Points, in no order, along strands that fork and pass close to each other.
Two points are linked if the straight distance between their rows is under 112. Some points are linked to none.
<410>: [ 16  16  13 -48 -48  -2   6 -11  53  32  16  -9  -9  -1  28   1 -20  37
  -2  -7   6   3  -6 -25   4  34 -14]
<178>: [-25  20  31   4  40 -35 -18 -21 -27 -28  11  19  -6  27  12  -4   9   6
  -6   1  16 -27  22 -26  29 -27 -10]
<449>: [-13  35 -45 -12  12 -17   4  -2   8  24  12   0  50  34 -10  27  10  30
  25   3 -25   4  35   3 -19 -61  14]
<694>: [-24  46  20  10 -20  31 -15  -7  18  20   7  10  -5 -24  21 -33  30  -1
   6 -21  22 -20  -5 -17 -25   9  30]
<414>: [  4 -11 -11 -23  -4 -52 -31   1  25   4 -17  17 -42 -10  -6 -32 -17  -9
 -15  17  10 -24 -23  39 -21   4  37]
<265>: [ 18  -1  -2  -5   5  -3 -19   9  -1 -12 -40  -3 -51  17   5 -69  13 -50
  17  19  15  51 -10 -14  68   6   2]
<698>: [-54  11  49  19  49  -6   5  -5 -18 -40 -33   2  13  23 -10  -9  25   6
  12 -12  14 -23  13 -19  23 -19 -49]
<1004>: [ 24 -43 -16   4 -20  -5  10 -19   7  28 -19  36   9 -31 -25 -12   5 -12
   8  18 -15  12  -7  27 -39  -2   2]
<532>: [ -4  10  -5 -41 -10 -11  11 -10  23  50  15  -6  -1  12  34  19 -19  19
  -6   4   3  33 -18  12 -24  37 -13]
<875>: [ -6 -25 -18  -1  10  33  -4   5 -38  10  34  24 -22 -38 -29  -2  10   4
 -24 -12 -39 -20 -10  40 -41   3  25]
<8>: [ 17 -12   3   3 -26 -17  -2  10  21  -4  -3 -11 -45  25   8  15 -53  12
  22  51  -1  42 -14 -34  -9   0 -39]
<559>: [ -6 -41  28 -15   2 -42  12 -11  -6 -18   1  12  71  24 -13  45  -7  -4
   9  26  10  23   1  16  26   1 -37]
<823>: [-19 -15 -28  29  36  10  -9   2 -35 -14  16  -1  34  -3 -42   8  -8  11
  18  -3 -42 -37   2  31 -16 -15 -25]
<392>: [ 35 -31  -9 -39 -44   4 -28   9  -8 -28 -23   9 -23 -28 -33 -33  -8  11
  25  41  -3  39  11   3  22  14 -23]
<725>: [-33  21 -27  -5  29   0  33 -31 -12 -11  -1 -35 -11  -2 -32   7  28 -22
 -18   3 -47 -24   3  18  -4  -9   9]
<164>: [ 21  -8 -14 -12   3 -19 -42   5 -65 -12 -15  18 -15 -27 -41 -53  -3  13
  20   2  -9 -26 -28   5  12   6 -33]
<202>: [ 15  -9  19   6 -33 -23   1   6   4  21   5  29  -5  15  15 -52 -13  14
 -12   5  -2  -6 -37 -20  -6  21   0]
<755>: [ 18   9  -7 -14  21 -29  -4  16 -31 -32 -30  -9 -35  45  13 -24  -7 -25
   2  20  14  42 -33  -4  42 -11 -24]
<857>: [ 46   6  -8 -17   7 -24  25  34 -15   1 -16  -3   1  29   0 -16 -38 -11
 -10  34  15  56 -52  10  51  30 -16]
<584>: [  0  12   2  10 -26  -1 -23   8   8  14 -14 -14  -2   8  -3 -11 -17  29
 -22  18 -24 -23 -17 -14 -32  -9  10]
<258>: [ -1 -26   2  15 -30  -7 -13  23 -12 -36 -21 -15  -7   6 -13  15 -21  23
 -30  34 -34  -4  12 -14  -7 -11  -6]
<307>: [-18  10 -19 -35  -5 -42 -50  -9  11   4  13  -6   1 -18  14 -12 -16   5
 -20 -14   5 -49  -7  21   0  33   6]
<756>: [-35  -2 -12  25  -7  -5  42 -19 -10 -41 -12 -40  19  27 -16  30  27   7
  -4  15 -39 -10   8  30  15 -29  13]
<240>: [ 12 -19   5  14 -47  -9  43  21  21  41 -26  41   4 -13  -6 -43 -19 -17
  -4  15  51   8 -37  -5  -4  30  12]
<681>: [ 33   8   2 -13   1  15  20 -23   3 -30 -22 -19 -20  -9  12 -18 -24  11
  16  -6  28  10 -15  -6  78  49 -48]
<450>: [-26 -23  48  -4   7   9   0   9  16 -41 -20 -24   9  48  29  14  -9  11
   1   6  21 -26  -1  -1  32  36 -55]
<84>: [ 27 -29 -23  31 -29  33  10  14  -3   0  -1  16  34   2  13 -41 -11 -13
 -36 -17 -13  23  -7  14  -4  64  -2]
<863>: [-10  28  11 -51  -6 -15 -27   8  21  21   4 -23  -1   6  65   7  -3  44
  20 -36  -5 -23   8 -41  12  13 -16]
<964>: [ -2   6  13   5  32  18  16  -7   5  42  26  24 -21 -45   2 -37   1 -37
   2  -9  30 -60 -17 -32   3  47  41]
<466>: [-67  20 -10   3  -8 -15  34  14  24 -38  -2 -29  44  30   5  49  51 -10
   3  -3 -21   1  16  32  22 -28  14]
<270>: [-36 -36  17   2  33 -13  27   5  29   0  -2  -2  75  33 -10  59   8  15
  35  -1  -6   0  18  50   2 -14 -32]
<215>: [ 13   0  27   6  -2   9  19 -27 -18 -29 -32 -40  -6  36  18   6 -15   5
   1 -16  40   6  -1 -13  49  18 -50]
<170>: [ 32 -23 -20  34 -28   7  23  22 -12  14  11  20  -3 -29 -25  21 -44  15
 -40  19  20  67 -13  27  -1  16   0]
<344>: [ 32   5  52   3  11  18  38  -8   4  43 -30   6 -40   0  20 -34  10 -46
  16   6  48  14 -26  -4  11  -4  23]
<212>: [  8  23  -1 -28 -24  25 -19  27   1  29  32  18  17 -37  22  29  32  12
   1 -26 -14  33  16  10  -7 -13  47]
<775>: [ 24 -52 -25   9   9   8  -9  10  -9 -25  20  29  18  11  19  38 -32   5
 -23 -17 -28  48  47  11   0   2 -13]
<57>: [ 29 -27 -11  16   5  -8 -29 -19 -13   0 -30 -10 -47 -39 -27 -42   3  -2
  28   3   7  -3 -18 -35   9  -8 -13]
<521>: [  8 -49  -2  26  12   4  10  -8 -36  16  13  31 -24 -49  -3 -25   7  -6
  -8 -17 -10  14 -28  51 -32  11  27]
<30>: [  8 -32  35   5   5   6  57   9 -19  39 -34  33  -3 -11  10 -23  -9 -47
   9  12  54 -11 -30 -20 -11  -2  10]
<739>: [-18  18  -2 -54 -17 -16 -22 -22  26   6  11  27 -11   7  18 -17  38  16
   0   3 -31  -3  14 -15 -32  -6  23]
<671>: [  5  33   2 -26 -38  -6  -3  -7  12   3  35   5   0  -7   8  15  55   2
  16 -11 -24   1  24  -5 -11 -38  64]
<898>: [  7   3  -8   9  25   5   0 -36 -42  -9  -9 -28  -5   2 -39 -28  27 -47
  17   4 -42  -5 -21   8  -6  26  -7]
<395>: [ -2  17 -13  -4  35  12 -23 -23 -14  21  -3 -16 -26   8 -10 -61  21 -34
   8 -12 -15 -39 -21 -21 -23  19 -11]
<970>: [-29  12  18  33 -12  22  15 -20  43  34 -35  24 -10   6  10 -39   4 -13
   4  10  42  -2  -9 -16 -41 -11   8]
<89>: [ 12   4  27  31  10  20 -22  -4 -10 -20 -20   3 -69   9  -6 -71   8 -47
  -4  15  -3  26 -29  -5  39 -43  -5]
<254>: [-25  32  10   6   5  41 -20 -19 -13  29  54   2 -30 -46 -12 -22  40 -24
   8 -17  28 -53  -5 -30 -19  14  26]
<218>: [-41  52   2  -5  -5  34  22   1 -30  -6  33 -17  10   3 -38  17  56  -2
  -5  -7 -58 -36  18  12   8 -23  15]
<223>: [ 28 -22  -9  17  -2 -10  13   8  -4   0  18  -1  13 -37   2  13 -54  38
 -30  -5  11  17 -18  19  18  39   9]
<549>: [-11  -2 -22  10 -13 -12 -40   3 -15  24  35  10  32 -19  -6 -27 -21 -11
 -27 -29 -14 -43 -32   9 -20  36  -3]
<436>: [  1  -2  25 -35 -17  10 -17  34 -22 -31  15  -7  12  18  32  18  11  28
 -25 -29   7 -47  35 -24   8   0   7]
<311>: [-12  23  11 -12  -2  13  24   2  -7  -5  50  -7  52   6 -22  46  38  10
  -2  12 -61 -26  40  14  20 -45  10]
<340>: [ 33  16  -5   4   4 -13  28  20 -17  13   0   7   6  15 -13  12 -33   0
  -3  48  13  57 -28  38 -13   1   7]
<592>: [ 27  19  48  15 -26  25   3 -24  47  54 -10  -5 -40  26  20 -32  11 -12
  -4   2  29  12 -22 -25 -20 -27  11]
<362>: [ -8 -33  22   6  23  -6  -6  25 -18 -38 -40   0   6   6 -34  14 -26  31
  10  28 -16 -13  17  -4  11 -12 -42]
<221>: [  0   3  12 -21 -46  30  -3  13  41  48   8   6  22  11  49 -11   7   0
  -4  -3  -1  25 -24  42 -34  41  27]
<411>: [ 34 -34  12  15 -40 -17   7   8  39   7 -13   0 -53   0 -12  10 -32  -4
  -4  25  13  33 -18 -22 -16  -9   8]
<217>: [ 35   0   4 -23 -24  28 -20  24  15  11  41  -9  34 -12  32  64 -15  23
 -17 -33   7  21  32   7   0  -2  13]
<501>: [-26  -5 -21 -19  37  12   1 -14   3  19 -14  16 -46  -9 -31 -48  23 -55
  -2  16 -13 -46 -12  -6 -52  10   5]
<707>: [-23 -17  25  -5 -10 -23  35  35   6  -6  18 -35  13  34  -4  75 -19   0
  18  13  25  14   4  -5 -18  -4 -44]
<42>: [ -6  -6  17  22  31  20   6 -13  11  21  -7  32 -55 -55   1 -64  -8 -25
  12 -11  46 -46 -50 -25   3  16  15]
<629>: [-19   6  -8   6   8  -7   6  -6   0  25  10 -11  72  25  -5  43  -9  20
  -1  -1 -29  28  10  27 -25 -21 -10]
<548>: [ 64 -21  -8   1   7 -10  20  -9   1 -18   9   7 -37 -38  18  15 -23  17
  -9  -3  33  -3 -12  10  10  26  46]
<626>: [-13  30 -54 -10  21   4   1  16  27  22   3   9   2   1  27   5   8   4
 -22 -12  23  33  25 -25 -35   9  34]
<43>: [-53  -1 -19   9   3   5  21   4  -3   3  46  -1  65 -21  -9  42  30  18
  21 -37 -50 -33  40  46  19 -46  -6]
<673>: [-37 -30  60  -1  44  -4  14  38   7 -39 -37  17  30  41 -15  29  15  20
   8   4   5 -15  14 -11   4   2 -42]
<234>: [ 43  32  -5   0  30  16   6 -17  40  13   7  -1 -26  28  25  -2 -28 -11
  17  34  27  30   5 -16  -1  12   0]
<735>: [-37   6 -21  18  21  11 -45  11 -29 -12  41   7  45   4  -8  -3   3  12
   3 -15 -24 -28  13  28 -21  19   2]
<958>: [-31  -6 -32  -8  20   6 -13   1 -39  -4  44  -7  30 -28   4  64  30  21
  -1 -59 -31 -21  37  48  -2 -37  10]
<631>: [-43  16  20   5  -5   4  -6  35  14  -9  13 -19  37  17  24  55   2  32
  -3  18  -6   0   7 -37   2 -15  12]
<1006>: [  8  -6  -8  28   8  12  -4  14 -50 -29 -31 -28  33  16 -32 -10  -8 -17
   6 -18 -38   2 -14  22  -4  12 -27]
<249>: [-17  11  17   8  16   9 -17 -61  12   4  -9 -29 -48   5   9 -26  24 -10
  -4 -27 -15  11  -2 -12  -5 -43 -24]
<796>: [ -6  -1   6   5 -21  31   7 -16   5  24  29  16  44 -23  36 -14   6   7
 -30 -10 -12  19  -2  37 -18  60  26]
<928>: [-18  29 -26 -19   6  36 -10  32   3  40  51  32  27 -47 -12  20  45  -5
   4 -14 -48  17   9  20 -22 -39  51]
<814>: [ -1  12  11  20 -26 -47  15 -60 -13 -14  -1   5  24  16 -38  24  19  -1
   3  -2  19   9  24  -8  30 -44  -7]
<815>: [ 37  10 -35   7 -22  42 -12  42  20  -5  21  -8  14  -5  32  25 -21  11
 -24 -32  13  -8  38  -5  -5  15  35]
<978>: [-28  -1 -40 -24   8   6 -22  20   7  17  19  20 -21 -33 -15  -5  31 -37
  -1 -17 -26 -36   7  14 -54   6  40]
<485>: [  1  17 -36  -6  12  -9 -19   8  31 -24   8  12 -14  -7  35   5 -11  -2
 -44  -9  20  -4  29 -34   0  15  41]
<794>: [ 30  -8  19  17  -3   1 -21 -16  -3 -23 -30 -26 -56 -23  -4  -5 -25  12
  13  13  18  14  -1 -34  39 -31 -24]
<569>: [  0 -10   9  22   4 -45   1 -22 -48 -39   1  11  60  11 -23   9  11  -7
  16  15  11   9   7   4  55 -15 -12]
<601>: [-12 -17  19  10  10 -22  32 -13  -3 -28 -26 -44   3  18   5  70   6   6
  25  -2  22   8  32 -17   1 -27 -33]
<555>: [ 26 -32 -20   6 -11  -6  -9   3   6  29 -54  25 -17 -39 -31 -54  -6 -12
  32  18 -13  17 -16 -28 -16 -16 -16]
<336>: [  6 -17  22  14  17  -6 -18  23 -26 -48 -34 -30  -2 -27 -25  17 -19  24
  25  27  17  12  10 -28  55 -14 -38]
<390>: [-11  27  -4   9  17 -45   1 -43 -15   7  -4  14   1  47   5   2  32  -2
  16   4 -10   3   4 -19  18 -55 -11]
<820>: [-12 -15  23  -9 -13 -12  -9  -2   3 -32  -4 -19  -3  14  19  54  24   9
   3 -46  19 -28  49 -20  -3 -20   1]
<279>: [-29  61 -33   1  47   1   1  -1   9  15   3  -7   8  -5  -1  15  13  11
  17 -12  -3  -6  16 -20 -20 -33  15]
<28>: [ 22 -32 -12 -13 -45 -39 -24  -7  50   9  -5 -15 -13  -2  -6  22 -23 -21
 -21  18   4   2 -13  26 -11  -4  29]
<1000>: [ -7  13  17 -13 -15   5   7   8  22 -10  17 -28 -21  35   2  47 -47 -14
  11  39  18  21  23 -22 -22  -6 -52]
<975>: [  4  32 -30  13  64 -13 -29  -8   2 -12 -24  -2 -30  13  16 -12 -22  11
  16  -9  16  -7  13 -11 -26 -39  -7]
<804>: [  4  -1 -28  35 -30   6   0   3 -34 -29 -27  -6  43  -5 -13 -24  -4 -11
 -34 -16  -2  24 -10  -2 -11  31 -16]
<783>: [ 49   7 -34   0 -23  46  21  23  37  -5   5  -1 -14  21  20 -10 -27   0
 -20 -23  38 -16  14  16   6  52  34]
<12>: [ 37   5   8  -8  19  22  25 -20   2 -19  -3   4 -43 -18  -8 -31 -13  10
  -5   0  15 -13  -8  -7  50  42  11]

Follow the links from the first point to the second, and from the first to the third. Name the last point that the two ways share.
<344>; <549>; <559> -> <362>
<804>; <970>; <681> -> <362>
<223>; <958>; <221> -> <898>
<823>; <390>; <681> -> <673>

A fork is a point with three links. Follow the links from the first point to the second and name the forks in between, in order.
<215>; <823> -> <673> > <362> > <57> > <898> > <1006>
<270>; <450> -> <673>
<410>; <307> -> <1006>
<823>; <344> -> <1006> > <898> > <57> > <362>
<783>; <794> -> <815> > <279> > <673> > <362>
<815>; <694> -> <279> > <673> > <362>
<1004>; <217> -> <57> > <362> > <673> > <279> > <815>
<258>; <783> -> <362> > <673> > <279> > <815>
<336>; <694> -> <362>
<673>; <756> -> <362> > <57> > <898> > <725>

A fork is a point with three links, a tip a point with one. Leave the first point through the second and follow the links. Name the first fork or tip that comes.
<240>; <30> -> <42>
<755>; <857> -> <673>
<694>; <970> -> <362>
<698>; <178> -> <279>
